Each row is a point on a tangle of strands that fork and nearly touch. The rows are in no order.
Two points are linked if the straight distance between their rows is under 62.8. Some points are linked to none.
dud: [-22 -21  -9  10  22  -8   1  11  16  -7  16  -1 -13 -11  18 -19 -13  13
  11  14   9  10   1  22  26]
mopot: [ 20  16 -20  19  30 -20 -19   8   8   3 -18  15 -10   1   2   8  11  -9
 -18 -13 -17   7   9  33  -9]
lorit: [-17 -18  -5  13  10   0  -4   8   6 -15 -16  11 -17 -15  -3   9  22 -14
 -11  31  -5  18  21  29   6]
fol: [ 13  11   5  10 -19  24  -7 -15   0  16   6   9  32  -4   5  -5   1 -16
  13   5   4 -18   2   6 -19]
Kepul: [-12  -3   3  -5 -15  26  23  -6  10  -6  22   1 -12 -12 -15 -29 -19  34
  16  30   3  -8 -18 -10  19]
nenid: [-19   8  -3  10  20 -25   1 -17 -14  -8  -4  -3 -10  29  18 -14  13 -22
 -11   9 -10  -5 -14 -12   9]
gif: [ 34  12 -13  28 -12 -27 -21   7 -22   7 -26  25   1 -19   6  -2  22 -28
  -9 -20 -13  15   6  15   2]
Lopen: [-11  10  -5 -12 -15 -14  15   0 -26 -16  27 -18  -4  -6  19 -14  10 -17
   9   9  11 -11 -19 -34  10]
rukom: [-37 -49 -12 -11  15   2 -26  26  22 -34 -15   5  -4 -19 -16  -8   0  16
  -7  19  -3  -2  17  23  -4]
Rov: [  9  15  23 -12   5  12 -18  -4   6  -4  28  -5  -2  -7  -1   2 -23   0
  12 -15  -2   4  -1  -1  -9]
kosav: [-51 -28   1 -20 -16  22   1   6  -6  -7   9   5 -22   0 -16 -10  -3  24
 -10  15  -6  15   1  23  -7]
nuf: [-19 -13 -11   0  17  -5   0  -2   7  15 -13   1 -17   5 -22  -5   3  -4
  27  12 -24  -9  10  45   6]
mubid: [ 26  34   4  11   2  -8  -9  14   0  39 -28 -12  11   3  19  30  -2 -26
  -6 -31  14   7   6  -6 -24]
Sepo: [-26 -30  -7  -3  13  -3 -43   9  17 -15  -7  26 -11  -6 -16   9  -3  16
 -20   2  -1   6   8  30   2]
Gat: [-70 -48 -32 -33  -8  22  24  32  13  -7 -22   3 -31 -29 -10 -25 -17  25
   4  24  16   3 -13   0 -29]
vidip: [  4 -13 -30   8 -11  16 -16  -4 -19   8   1  29  14   0  -3  -7  10  16
  -8   7 -14 -10   6  27  -3]
Rimir: [ 28  14  25   7 -17  -7  12 -12  16  22  24 -12  22   5  -6  19   8   1
 -14 -21  34  -3  -8 -42  -8]
lun: [ 40  19 -21  -1  -9   4  -4   5 -15  -1 -19  -3  31   2   6  30  21 -19
 -18 -11   0   1  22  -3  -9]
Zigo: [-31 -25   6 -11  -5  34  10   3  -8 -13   5  18  -4 -14  17 -36 -23  12
  -2  33   8  -2   6  -8 -20]
kez: [  9   2 -19  11  13 -24   5  -4  14   6   1  -5   3  13  11  -8  -5  -2
  19  -8 -11   1   4   9  41]
fus: [ 26  40  12  -1   2 -11 -17  11  11  28 -27  -9  -4  -6  -3  22  20 -14
  -1 -15   2   5  11   3 -12]
Sozu: [ 26  26  16   2 -44  -9   9  -8 -19   5  22  -8  10  18   4  27 -16 -12
   0 -54  18  -4 -25 -21 -21]
gidot: [ -5 -15   7  -6  -5  28  -1   4  14   3   7   6   9  -8 -31   3  -6  21
   4  -1  -3  -2  12  15   0]
bibo: [-10  -1  26  -8  15   1  -2  -9  10   3  -8 -37   3  31  22  15   8 -12
  23   3   8 -27  -1  -9   2]
gek: [-10 -13  18   2  34  27 -17  -4  13  -6 -24   0   2   3   0  15   4  -3
  22  26  -6 -21  19  26  -6]
pak: [ 16  14 -10  12  29 -19  -2  -2  13  20 -11  -2   1  26   2  11  -2  -7
   4 -17 -18   1   1  22  10]
kadan: [ 13   9  13  10 -14   4  25  13  13  20  -5 -26  29  16  11  21  10 -24
   3 -44  20  -5 -32 -36   0]
lan: [ 18  14   2 -17   0 -13  12 -22 -20  33  18  -4  12  -5   3  35  -8 -21
  -3 -38   5   2  -5 -15  -2]
fal: [ -3  -9  -6 -10   3   9  21  -3  -8  -8  24  10   8 -20   7  -4 -15   0
  -3   5   4  26  14  -6   9]
fugi: [  8 -12 -17 -18  12   2   0 -18   0  11  10  -9   4  21 -13   8   4  24
  -5 -12  -8 -18  24   7 -18]
savag: [-32 -19  -4  -3   3  -2   7  22   5   6  22  -9 -23 -16  22 -32 -26  32
  13  22  21 -10  -2   8  19]
Nos: [ -9  -2  20 -13   8 -10  -9  -8   1 -15 -17 -33  -1  15  15  -2  18  -5
  14  26   4 -23  18  -8  16]
Ponup: [ 13  -4   7  23  39  -9 -12  -7   5  -4 -35 -14  -7  19  35  21  14  -8
   0  10 -15 -13  -4  11   9]
Pigu: [-13 -29 -12 -10 -32   7  -7  -6  -5  -4   4  41   6 -10 -36 -27  -5  39
 -26  -3   9   6  -2  -8  11]
gis: [  0   8  16  -1 -14  14  15 -20 -22  -9   8  -9   2  17   4 -23 -16  24
  -3   9 -12   6  -9 -16   9]
malo: [ 25   4  -3  10  21  -8 -29  -4  24  15 -20  -3  11   5  10   7  12 -12
   8  -4  -6 -26  19  20 -23]
Tafi: [ 32   5  -9  19   5 -23  -7  10 -16 -12 -35 -20   3  27  28  13   3 -30
  -9 -30 -16   1  13  -5 -11]
sata: [ -3   3   2   7 -10 -11 -16  -8  24  -2  41  19  17   0 -22 -10 -20  24
  -3  -9  15 -12  -8  14   0]
fam: [ -9  24  20  -7 -29  16  14 -17  -4   4  20  -2  -3  -1  -6   9 -21  14
  16   6  14   3 -26   0  31]
forar: [-28  -3  17 -12  14  14  -2   4   5 -28  -7   0 -16  -7 -26 -23   5   6
   0  28 -13   7   8  -6   3]
Fabu: [-17   3  -6 -21  14  -8  17  -7 -29 -26   0 -20  -2   6  36   0   6 -27
   9   9  -3 -24 -16 -30  19]
Mivif: [-29 -19   9  -5 -10  -7  -3  -4  15  -7  37  11  10 -10  -7 -15 -24  15
   5  15  28  -5   8  18   0]
Rudo: [-15  19  14   2  -2   8  10 -14   0   4   0  -9 -26   1   6 -21  -3 -12
  24  19 -20   4  -8  -2   9]
rebom: [  9  28  22   8 -18  -9   9 -15  18   6  25  -1   1  -1 -10  -3 -19  -8
  10  -9   7  17 -23 -12  26]
kode: [-14  -4   1   1  31 -15   2 -16 -15 -19 -13 -16  -1  26  35   3   3 -12
   6  10  -2 -23 -28 -29  21]
rega: [ 24  28 -12  19 -25 -29   7  14  -5  28  -8  -9  21  22   7  27   5 -36
 -12 -51  20  13 -21 -10  -1]
vubor: [ 13  23   4 -17   0  -3 -25   1   1   1   4  12   4   5 -10  20 -18   5
 -21 -23   6  14  21  18 -26]
Daram: [-40  -8  14  -1  -5  -4  17   0  23   1  29  19  -2 -19 -13 -18 -23   7
  -2  21  14  17  -9  10 -12]
nur: [ 16  17  16   8  24  -6  -8   2   7   0 -16 -20  18  23  29  31 -18 -31
   5 -36  -1 -13 -25  -6  -7]
zupu: [  5  -6  28  -7 -44   1  20 -14  -6  10  38  -4  -9 -23 -13 -12   7  31
  -7   5  23  12   0 -13  -3]
datep: [  9 -29 -15 -10   3  -3   8 -17  -1  -7 -26   9  -3  -5   6  -5   4   1
   9  17 -12 -23  13   0  30]
tove: [-18 -11 -14  15  17  14 -23  10  12 -22  -2  18  10  -3 -17  -2   4  -3
  -5  17 -17 -14  21  30 -33]
zalos: [ 24  35   6   6   9   4 -30   5  10  36 -38  10  -4 -16 -20  14   2  -8
  -8  -6  -2  23  13  17 -26]
desat: [ 26  19   4  11   3   2  -7  -6   8 -11 -18  -2  11   3  -4   3  11 -13
  17   2 -10 -13  -3  -7  15]
sumor: [-22  -8  -9 -19 -13   7  23  16   3  -4  13  29 -16 -20  -4 -45 -26  34
  -3  41  34  11 -21 -22  -7]
mer: [-13  14  10  -5   2   8 -12 -13   9  15   6  18 -12  -6 -33 -11   8  -8
 -13   3  -9  17   3   6 -23]
tur: [-15   7  21  -4   7  13  -5  -4   7   7   0  -1 -27 -13 -18 -13  20  -9
  -2  22 -19  10   2   3  -2]
Zupi: [ 44  23   4   9 -14   3  -8   1  -1  26  -3 -12  24   9   4  -1   4   0
   0 -30  -6 -11   6  -7 -31]
Raba: [-21 -13   3 -22  22   7  -8   4 -14 -16   5  -9 -18  -4  22 -19  -7  15
  16  27  -4 -24   2   1   4]
kame: [-17 -40  -9  15  36  13 -10  -3  24   5 -15  22 -12 -14  -6  -5  19   7
  -9  18 -16  -6  -6  13  13]
Nupi: [-13 -29   3  -7  45  13 -24   0   1 -31 -29   4 -21  -7   0  23   5   9
  17  29 -15 -22  12  26   3]
fen: [-55 -15   8 -10 -11  14  15  -2   8  -3  16  22  -7 -19 -17 -20 -28  19
  20  23  12  -4 -27  12 -20]
tazed: [  7  14   5  -3 -19  -8  10 -20  -2  -5  23  -3  -1  25  -7  -4   1  14
 -22 -11   7  24  23   0  -4]
digag: [-30  -5   8   1  22  14  -8  -7  11  13  10  13 -15  10 -27   0  -4   8
 -10   0 -16  13   4  32 -27]
zenuv: [  6  12  13  -3  -8  13  16  -1 -19 -24  18 -18  -3  17  11  -3  -7   7
   0 -13 -17   7 -20 -33   8]
nipu: [ 19   0  23   1 -24   5  -3  -8  11  24  19  14  10  -7 -33  -3   3  16
 -15 -10  18  24  18   0 -23]
koma: [ -9 -25   8 -10   3  21  -2 -24   5   8   1  12  20   1   5 -15   2  12
   1  22  11 -27  18   1   2]
Gofa: [-22 -17  -5  -7  -5  -5 -16  14  -3 -10  27  16   1 -13  -1   3 -25  14
  -5   4  12  10  25  29 -15]
biluf: [ 14  -1  13   3  -9  12  18 -15  21   5  34 -19   5  -4 -12  13   2  18
   6  10  23  -6 -10 -25  23]
vuniz: [  8   7   4  -6 -33  17  -8 -11 -17   6  17  -1  10   6  -6   2   8   2
   6   3   6 -18   8  -3  -7]
Mame: [ -8  -3  10 -15  -4  -3  41 -23  -7 -10  14 -22   2  21  16   3 -33   3
  37   1   9 -14  -9 -24  19]
nebe: [  0   1  15   6  38  12 -15  -8   9   5   0 -22  -7  24  -5 -11  -5  20
  24   9 -17 -14  10   5 -21]
tizas: [ 15  17  27   2 -26 -19   0 -25   4  22  32   5   9 -15 -25  -7  -1  -1
  -9 -16  27  -1   2  -5 -24]
mik: [-20 -23   4 -13 -13  30   7 -10 -21  -5  16  11  16 -16  17 -17  -7  18
   1  21  18 -15   9  -8  -4]
mober: [ -9  14  22  11  34   7  12 -13   4  -6   7 -11 -12  13  -1 -11 -13  -9
  25  12 -18  -3  -1  -1   0]
pon: [-10   9  -6   2 -25  -1  15  -4 -21  -8  31  17   2 -16  -4 -38  -3   4
  -3  12  -1   0 -10 -16  -5]
Lozit: [ -4 -31 -20 -15  14 -12   2   1   9 -25 -18  18  -6 -31   6 -34   8   3
  -1  28 -11 -16  16  -4  21]
nilu: [ 35   5 -12 -17   1  -1  -9  -4  -7  24 -16  18   9   4 -29  18  14  15
 -31 -14   8   8  30  -5 -26]
sek: [ 18   5   9  25  30  -1 -16  -2   4   9 -19 -19  11  29  29  24  11  -3
 -20  -3   6  -2   7  -5  -6]
mozi: [ 22  -9  18  12 -40  -7   9 -20 -13  21  43   8   8 -17  -5   3   5  13
 -13 -10  32   3  -9 -19  -9]
pazab: [ 24   5 -14  -5 -19  -9 -15   9  -7  11  15  15  29 -10 -23  17  19  -3
 -16 -13  19  20  23 -13   9]
gim: [ -2  37  13   9  13   6  -4 -13   4  19  11   5  -1  14 -30  16   9  -2
 -12   4  -4  27  -4   5 -14]
zazi: [-22 -31 -35   7  -9  10  -7  11 -26 -14  -5  23  -2 -17  11 -13  10   2
 -12  25 -14  -9   9  31  -1]
met: [  7  -1  15  10  43  24 -24  11  12   1 -15  -6  -6   7   1  14  -6  -1
   9   8 -15  -1  12   9 -21]
bis: [-21   0  -4  -7 -19  10  40  -3  -2 -19   7  -4 -11  -1  10 -29 -35  25
  25  28   2   6  -1  -7  22]
kobik: [-32 -33 -29 -15   4  -3  17  20   9 -19  -3  19  -6 -24  -3 -39  -6   5
  -3  35   1  -5  13   8  -1]
vosor: [ -9  15 -12  -1 -15 -10   2  -1 -10 -15  16  13  17 -14  -5 -25 -10 -12
  15  15   7 -13  -6  -1  10]
pakud: [ 17  42  17  -1  -9  17  -1  -7   0  27  -5  -5   7  15   3  33  -2   7
  -4 -24   9   3 -26 -15 -16]
Zunof: [-53 -25  -2 -17   1  14  -1   0  15   7   3  13 -14   0 -39  -1  -7   8
  -6   9 -10  16   2  31 -24]
zuguf: [ 18  25  11   6 -18  10  13  -7  -6 -22   7 -13  24  24  -2   0   1 -12
  -4 -22  -4  -3 -27 -52   4]
Repe: [  8  -9 -14 -22   4   2   0 -13   1  27 -13   9   0  -1 -30  12   5   7
 -20 -18  -8   1  26  16 -23]
volo: [  9 -11 -19   2  13  -2  11   9 -16 -19  -1 -20 -11   0  27   7  27 -15
   5  28 -13  -2  22   0  12]
vikuf: [  7   4  18  -5  28   2 -10 -23  -8  14  -9 -11   4   9  23  29  -6 -23
  11 -22  -6  -7 -18 -14   9]
risid: [  0  -7 -15   5  20  -4   0   5 -11 -44 -26   6 -10 -15  27  -5   4  -2
  24  41 -10 -29  -7  12  32]
zopo: [-39 -48 -28  -8  23   4  15  24  21 -19 -26   2 -19 -20   2 -28  -2  14
  12  45   5 -10   8   5  -5]
tamu: [ 23  32   4  24 -15 -19  10   7  27  20  -4 -23  21  12   1   7   3 -25
   8 -10  13   6   8  -1   6]
feka: [ 22  18 -14  -7  -9 -10 -29  10 -12   6  -3  16   9  -7 -34   8  26  -5
 -29 -15   7  11  25 -10 -17]
rus: [ 27  22   8  18  -5  15   2   8  -9   1 -37 -12  13  23  24  39  16 -26
   2 -14 -14   3 -14 -16  22]
kapun: [ 10  17 -22  19  -7 -27  16  -3 -16  -5   3  -4   8   9  13   7  31 -30
  -6  -7  -1   7 -13 -15  21]
vetu: [  7  -5  15  -3 -24   6   7 -12  -4 -13  41  11  22 -15   4  -9 -32  30
 -14   5  26   0 -15 -15   3]
lenor: [ 21   7   9 -24   0  -8  15 -20 -11  23  13   6   7  -4 -15  12  -2 -12
  -8 -19 -13  13   8 -15  14]
niluz: [-21 -33 -21 -17 -12  13   0   9 -24  -6  -5  11 -23 -28  18 -12  10  12
  -4  21  -2  -9   5  19  18]
Dazat: [-13   1 -17 -14   1 -14   2  -8  11   7  10   9 -11 -19 -29  -5   1  -3
  13   2  -9  -9   0  29   6]
nuzut: [-22 -12 -12  25  16  -8 -10  22  10 -33 -18   9 -23  -9  -4   4   8   4
   0  32 -13   4   2  41  14]
gog: [ -1  -4  12  13 -33  21  -7   5   3  27   6  29  12 -13 -45  -3  18  10
 -13   6  16  18  15  15 -27]
fizoz: [ 36  23 -12   7 -24 -10   0   7 -21  -2  10   1  21  11  -5   7  -3   1
  -4 -37  -7  18  -2 -13  15]
fab: [ 18  -7 -11  11   5  27 -20   1  -2  19 -10  18  22 -15  -7   6  12  -4
  -4   7  -9 -11   6   8 -22]
Meri: [ 31   9  35  -9 -34 -14  23 -20  -2  -7  45 -20  -1   5 -12  19 -27  16
  -5 -23  32 -10 -20 -16 -22]
Revo: [  4 -15 -12 -26  11  15  10 -12 -18  11  18 -12  -3  -1   1   2 -12  12
   4 -13  -9 -10  17   9  -9]
zezu: [  6   8   2  24   9  -4  15   8  14  -9   4 -28  15  10  31  -2   2 -30
  22 -15  -8 -17 -17 -18   6]
Totiz: [ 35  30  -8   7 -22 -27   2   0 -14  42   2   0  23   9  -8  23  10 -12
  -5 -42  31  20 -10 -25  -2]
Par: [-19  -2  -3  -9  17   0  41   0   4  -9  20 -19  -3   5   9 -14 -26   6
  42  17   0   2   1 -13  24]
dafi: [ 21   2  31 -13 -19 -19   6 -23   4  12  29   5  -1 -10 -17  11 -35   9
  -5 -24  27   2   2  -6 -19]
kave: [ 23  15  -1   9  -4 -13   6  19  13  10 -23 -42  17  22  15  44   0 -38
  23 -22   0 -15   8   7   1]
savig: [-44 -17  -8 -27 -19  12  19  19   1  -4   3  19 -33 -17   6 -56 -21  43
   2  40  17  -5 -15  -7 -15]
Buko: [  0  25  32  -9   7 -10  -2 -20  19  14  21 -29   0  28 -17   4  -4  -1
   9  -4  13  -6  -1 -18  -2]
fazo: [-43 -22 -12 -20 -20  13  -9   7 -14   5   9  12 -15 -16  -7 -25   9  32
  -9  22  -2  -3   0  17   8]
sovuz: [ 12  19   5   0  35   6  -4   0   8   6  -9 -27   9  31   7  41   6  -9
 -10  -2   7   7   3   2 -13]
Pim: [ 25   7   4 -10  28   1  -3 -15  -4  24   6 -12   1   7  16  28  -2  -6
  -4 -47   0   0 -17 -26   6]
zutul: [ 12  12 -12  16   2 -25  -5  13 -19 -28 -12   3 -10  -3  27   5  24 -24
 -10   3 -16  10 -11  -5  27]
Gaf: [-19  13 -20  -2  -8   0   0  -2 -19 -17  -1  14  -2  -7  15 -20  13  -7
   6  37  -1 -21  -4  -1  13]
gidan: [ 43  36 -19  20  16 -18   4  21  -8  23 -50 -14  20   5  24  34  17 -34
  -7 -30   0   8   6 -11 -24]
kav: [-29 -37  -2  -8  28   9   3  -2   6   0 -13  -5 -24  -4 -14 -16  -4  -6
  33  27 -18 -16   8  31 -15]
Bibur: [  6   1  29  16 -34  14  10   2  16  10  30 -11  -3 -20  -3 -23 -11  16
   5   6  18  27   6  -2   4]
nak: [ 18   8  -8  10 -12 -21   0  -7  13   0  19  16  37  -1 -18  11   5   4
 -10  -3  28  17  11 -12   4]
sel: [ 15  28  -8  17  22  -1 -34  15  11   9 -30  15 -24  -9  -8  18  12 -18
 -15  -1 -15  18  10  29 -21]
tova: [-47 -39 -15 -22   0  -4   6  18  12 -11   4  32 -17 -33  -8 -38 -18  16
  -5  13  -5  21  -8   7   3]
gilaz: [ 39  17   1 -17   2 -15  -9 -10  21  21 -14  -5  20  14 -21  20   4  14
   1 -29   8 -12   9   0  12]
pip: [ 25  37  -3   8 -17 -20   4  19   0  29 -22 -14   8  16  12  26 -10 -28
   1 -73   5   6 -44 -11 -11]
Keba: [-17 -21  -4  -1  45  -4 -21 -12  11  -1  -5   2   0   0   4   0   7  10
   0  12  -2  -9   2   2  13]
kiv: [ 14  -3   1  11  -2   0 -15  -3  -6  22   9  -7 -10  -4  15  -5  15 -13
  -5  -8  -4  11  11   1  -1]
rol: [-28 -34  -8 -16  -4   5 -24   9  15  -8  16  24   4 -13 -18   1  -9  23
 -33 -15  11   9  11  25 -18]
buzak: [ 34   5  -6  23  26 -21   8  16  -3   8 -47 -17   8  14  41  37   7 -44
 -13 -35 -18  -1  -8  -7  -7]
Lag: [ 21  13   3  25  30  -3 -18  10  -6 -25 -23 -22 -26  26  27  34  11 -19
 -10   8 -21   3   5  20   8]
mude: [  5  -5   0  -6   6  11  28  10  -3 -12  22 -18   8  -2  16   1 -13  -7
  19   5   1   8  17  -6  17]
Doz: [-33 -52 -14 -13 -26   9   3   9   7  -7   5  31  12 -24 -20 -34 -20  31
 -10  14  10  10   0   3  -6]
Sonon: [ -4  -9  18 -24  36   1 -24 -19   7  12   0  -1   4   0   3  17   6  -2
  11  -4   3  -9  -5  -7   6]
lamu: [  5  -6  -2 -13  -1   5 -19   2  -4  11   3  -6 -17   5  -4   1  18  29
  -3  -6  -3  -4  -5   6  32]
pog: [ -2  16  -3  16  -2 -14  -8   0   4 -19   3   4   2  18  -3 -21   4   1
 -19   5  -5  23  19   4   1]
peti: [  2  -7 -26   9   8   5   7  -6  -7  -5  -9  17 -11  -7 -21 -24  15   7
 -12   5 -35  10   4  -1  -1]
guza: [-33 -54 -14  -7  23  10   0  29   6 -14 -27  -3 -31 -23  -1 -29  -3   9
  18  37 -22 -21  11  24 -11]
lam: [ -7  -4  -9 -25 -20  -4  20  -4 -14 -12  -6  11 -22  -7  14 -40 -21  16
   8  27  -1   8  -2 -10  25]
Sagop: [-55 -49 -11 -14   3  22   4  26  -7 -34 -31  17 -17 -26  -9 -10   0   2
 -12  15 -18   8  -5  13 -29]
Zef: [ 11  24  -8  15   6 -19  -4   4   7   0 -23 -26   4  14  22  29  17 -39
  16 -11   2 -15   3  15   2]
taf: [  4  40   3  12 -18 -11  -8  12   8  -4   1 -25  15  11   5  16  10 -30
   4 -10  14   5   8   5  -1]
fiz: [  8  -2  -1   2  10   8  24  -4 -13 -12  -7 -30   1  25  24  13   4 -14
  10   4 -16   7  10  -5  15]
Refav: [-27 -10 -11   6  26  -7   3  15 -10 -39 -29   7 -35  -7   8  -5  -2   1
  12  42 -24  -9  -4  26  24]
rav: [  3 -17   8   1   3   1 -11 -13  -8 -11 -38   5 -19   5  11   7  11   4
   6  25 -15  -9  -2  21  31]
nesus: [ 18   8  10  26  33 -10  16  11   6   6 -32 -22   6  37  37  31  -8 -38
   4 -42 -12 -12 -32 -14 -10]
lage: [ 22  10   4   4 -12  -3 -16   5 -15  36  -4  30  -2 -23 -16  -2  15 -18
  -4 -31  -2  35   4  -5  -3]
fivum: [ 20  11   0  14  -3 -10 -17  -1 -12   6 -12  34   3 -17 -12  -3   9 -24
 -12 -13 -18  30   7   6  21]
nuti: [-23   2 -10 -24 -34   3  23   0 -18   1  19  18 -10 -25 -14 -43  -2  25
  -9  29  23  -2 -13 -23  -1]
sodof: [-12  -6   0  -1  28 -11   8  11   6 -32 -24  -8 -21  -5  32 -16   0   0
  25  48   5 -23  -8 -18  27]
gobug: [ 15   1 -15  -1 -12   7   8   3 -28 -10  13  15  15  -5   5   1 -12  -1
 -12 -15  -4  15   7  -3  11]
Nani: [-61 -47 -15  -7  18   6  -9  36  31 -32 -24   1 -17 -10 -10 -16 -15  25
   6  37   9   3   6  10  -6]
zor: [ 26  23  -7  -3   0 -25  -3 -11  14  23 -14   0  14  26  -1  20 -14  -6
   2 -39   3  -6  -6   4   9]
tigo: [ 19  13  19  12 -24 -13  -2   2  15   9  35 -28   2   9   5  17 -26   6
  12 -40  17   0 -13   0   4]
Tafe: [ 30  30   3   9 -17  13   0   1 -27  21 -16  -5  14  14  14  35   9 -14
  -5 -29  -1   4 -27 -15   2]
vimir: [-14  -5 -22   7   6 -18   5  12  14 -13   5  -7  -8   0  12 -25  -2  14
  17  19  -5 -10  -8   4  40]
kefuf: [ -1 -15  11  -9  -7  20  28 -11  16  -3  35 -11  -4  -5 -14  -5  -9  44
   0  25  18  -3 -18 -13  16]
Pov: [ 25  38  -6   6  -7 -11  -1  30   4   3 -28 -39  23  32  10  44   9 -17
   3 -38   6 -16  -9  -1 -13]
rane: [ -2  24  -8  17  10 -23   1 -14 -15  -1  -5  -8  13  30  25  17  17 -28
  -7 -15  -7  -2 -30 -12   3]
Bevav: [-61 -44 -10 -31 -10  15  29   6   3  14   1  14 -33 -21  -6 -40 -19  34
  -7  26  22  -4  -8  -8 -29]
Goliz: [ -6 -14 -10  -8 -22  -9 -18  13 -20   5  14  29   2 -11 -20 -27   8  19
 -18  -6   8  20   4 -10  12]
reko: [ -8  -6  17   3 -13  20   7 -20  -4   3  18   1  -6  17  -5 -11 -15  26
 -19   1  -2  18   4  -6  -1]
Razir: [ 20  -3  -2  20  30 -11 -14 -10   7 -11 -34  -3  -4  12  19  10   9 -13
  12   5 -13 -25  23  23 -13]
nosat: [ 15  24  13 -11  24  -6  -5 -18  17  15   7 -23   3  30  -3  31  -4  11
  -9 -14  14   0  11 -14 -15]
Zuse: [  6   6  -8  -3  17   7 -11   9 -12 -24  -1  12 -10  -4  -4  -9  11   5
  -9  10 -39   2  -2   9   3]
satek: [-10 -17  -8  -3 -10  -1 -22  14 -18   1   7  30  -8 -36 -28 -33  14   4
 -24 -16  -9  24   7  -7 -16]
peme: [ 21  22  26   6 -30 -12  12  17  -7   5  -3 -15  20  15  11  29 -30 -29
   6 -66  16   2 -43 -21 -18]
zonu: [-30 -32 -11  -3   8  19 -13  15  -2 -27 -29  16  -9 -16 -31 -18  13   8
 -27   5 -31  14   3   7 -24]
fimip: [  2  16  32  -4  -3  -1  -1 -17   5   0   3 -35   4  24  12   6 -12  -6
  19 -16  11 -18  -8 -23 -10]
gatik: [ 13  13  -7  23 -13  17 -17   7   3  36   2  26  25  -7 -28  -1  25   0
 -10  -4   6   6   1   8 -23]
tulu: [  3   1 -26  15  18 -14 -11   3 -27 -32  -1  16  -9  -7  22  -7   6  -1
 -11   3 -20   2  -8   6  23]
Fet: [  7 -22  -3  -2  -3   6   0 -15   5   9  -1  11  16 -14  10 -23  11   1
   3  10   3 -12   3 -13  23]
mago: [  9 -12 -10   5  24  -4   9   2   1 -26 -18   1  -7 -11  14  21  22 -25
  -7  23 -20   1  22  12   8]
zumor: [ 39   6 -19  28   2 -20 -18  11  -4   7 -26   3 -19  -4  14   0  17  -7
 -15 -11 -30   0  12  24   1]
Finon: [ 12  24  15   5 -17 -19  14  -1  22  16  24 -14   5   3   1  10 -14 -11
  27 -19  12   4  -6   5  15]
miti: [-10   8  -5  -4 -16   4 -18  -5 -17  -6   0   2   2   0  16   4  26  -4
  -1  10   2 -27   9   8   8]
vugir: [ 25  10  29   8 -28  -8  22 -15  -6   8  38 -26   3  19   9  27 -20   6
  -3 -49  22 -12 -27 -13 -14]
luzap: [-10 -25 -13 -15   0  15   2   9  -1  -9   2  27 -13 -20 -39 -24  12   7
 -18  -5 -27  19   5   5 -17]
rar: [-32 -19   6 -28  -6   2 -16  16   9 -21 -19  10 -30 -21 -10 -24   6   6
  -9  31   0  11  23 -11  12]
Laf: [ 28   2  -5  24  -1 -29   0   3 -20 -23 -30 -13 -11   6  28  11  13 -33
  -7 -14 -28  11   2  -9  20]
nogit: [ 31  26  -6   6 -23  -4  16  -3  -9 -10  11  -4  29  18  -6  -9  -8 -14
  -4 -33  -8   8 -21 -25  -7]
resav: [ 18  40  18  10 -12  14  -5   1   3  23  13  -9   0  12 -25  18   8   0
  -7  -4  14  21 -15 -14 -14]
Seko: [ 17  11  -3   6 -17  -3  16  -2  11   0  24 -11  36   5 -11   0   7  10
  -4   8  20   8   4 -25  19]
Veva: [  1  -1  20  -8 -11   6  25 -14   1   2  24 -35  10   7  19   1 -19  -5
  34 -13  11 -26 -21 -25   1]
fude: [-38 -38  -4  11  26  17   6   9  16   5  -9  15  -6 -18  -7   6  14  -4
  -2  27 -10  16  12  28  -6]
kog: [  7  15  12 -10 -44  21  -4  -2 -12 -12  18 -25   4  14   3   3   2  12
  15 -10   7 -17  -1  -3   9]

A fork is a point with three links. Follow the links from the first point to the second and name the forks in between, in order.
Fabu; gilaz | zutul > buzak > mopot > pak
gatik; rar | fab > mer > tur
fude; sovuz | lorit > mude > Par > fimip
Seko; zumor | bis > Par > mude > lorit > vikuf > buzak > mopot
buzak; Doz | zutul > luzap
fal; savag | mude > lorit > vikuf > buzak > mopot > pak

Follow the links from the first point to the second, and from the first to the third. Name the last point that the two ways share.
fizoz; zalos; zonu | buzak
miti; rebom; rar | fab
savag; bis; Goliz | buzak
Razir; kame; Nos | fimip
pip; Pov; resav | vugir
vuniz; rus; tamu | fab

A fork is a point with three links, a tip a point with one. Leave the first point through the second and follow the links. Name the first fork or tip that comes.
Gat; Bevav | vuniz
Repe; nilu | bis
fab; vidip | mer
kefuf; biluf | Revo

Name the points in between on the shortest way along the links from the first point to the second, in order.
gis; fimip | zenuv > zuguf > nogit > fizoz > gobug > fal > mude > Par > Mame > Veva
reko; Revo | gis > zenuv > zuguf > nogit > fizoz > gobug > fal > mude > Par > bis > Kepul > kefuf > biluf > Seko > nak > pazab > feka > nilu > Repe > fugi
rav; tulu | datep > Lozit > kobik > tova > Doz > Pigu > Goliz > satek > luzap > peti > Zuse
gek; vidip | met > nebe > mober > Rudo > tur > mer > digag > Zunof > kosav > fazo > niluz > zazi
Sagop; lam | zonu > luzap > peti > Zuse > tulu > zutul > Laf > Tafi > buzak > nesus > nur > vikuf > Sonon > Keba > kame > fude > lorit > mago > volo > fiz > mude > Par > bis
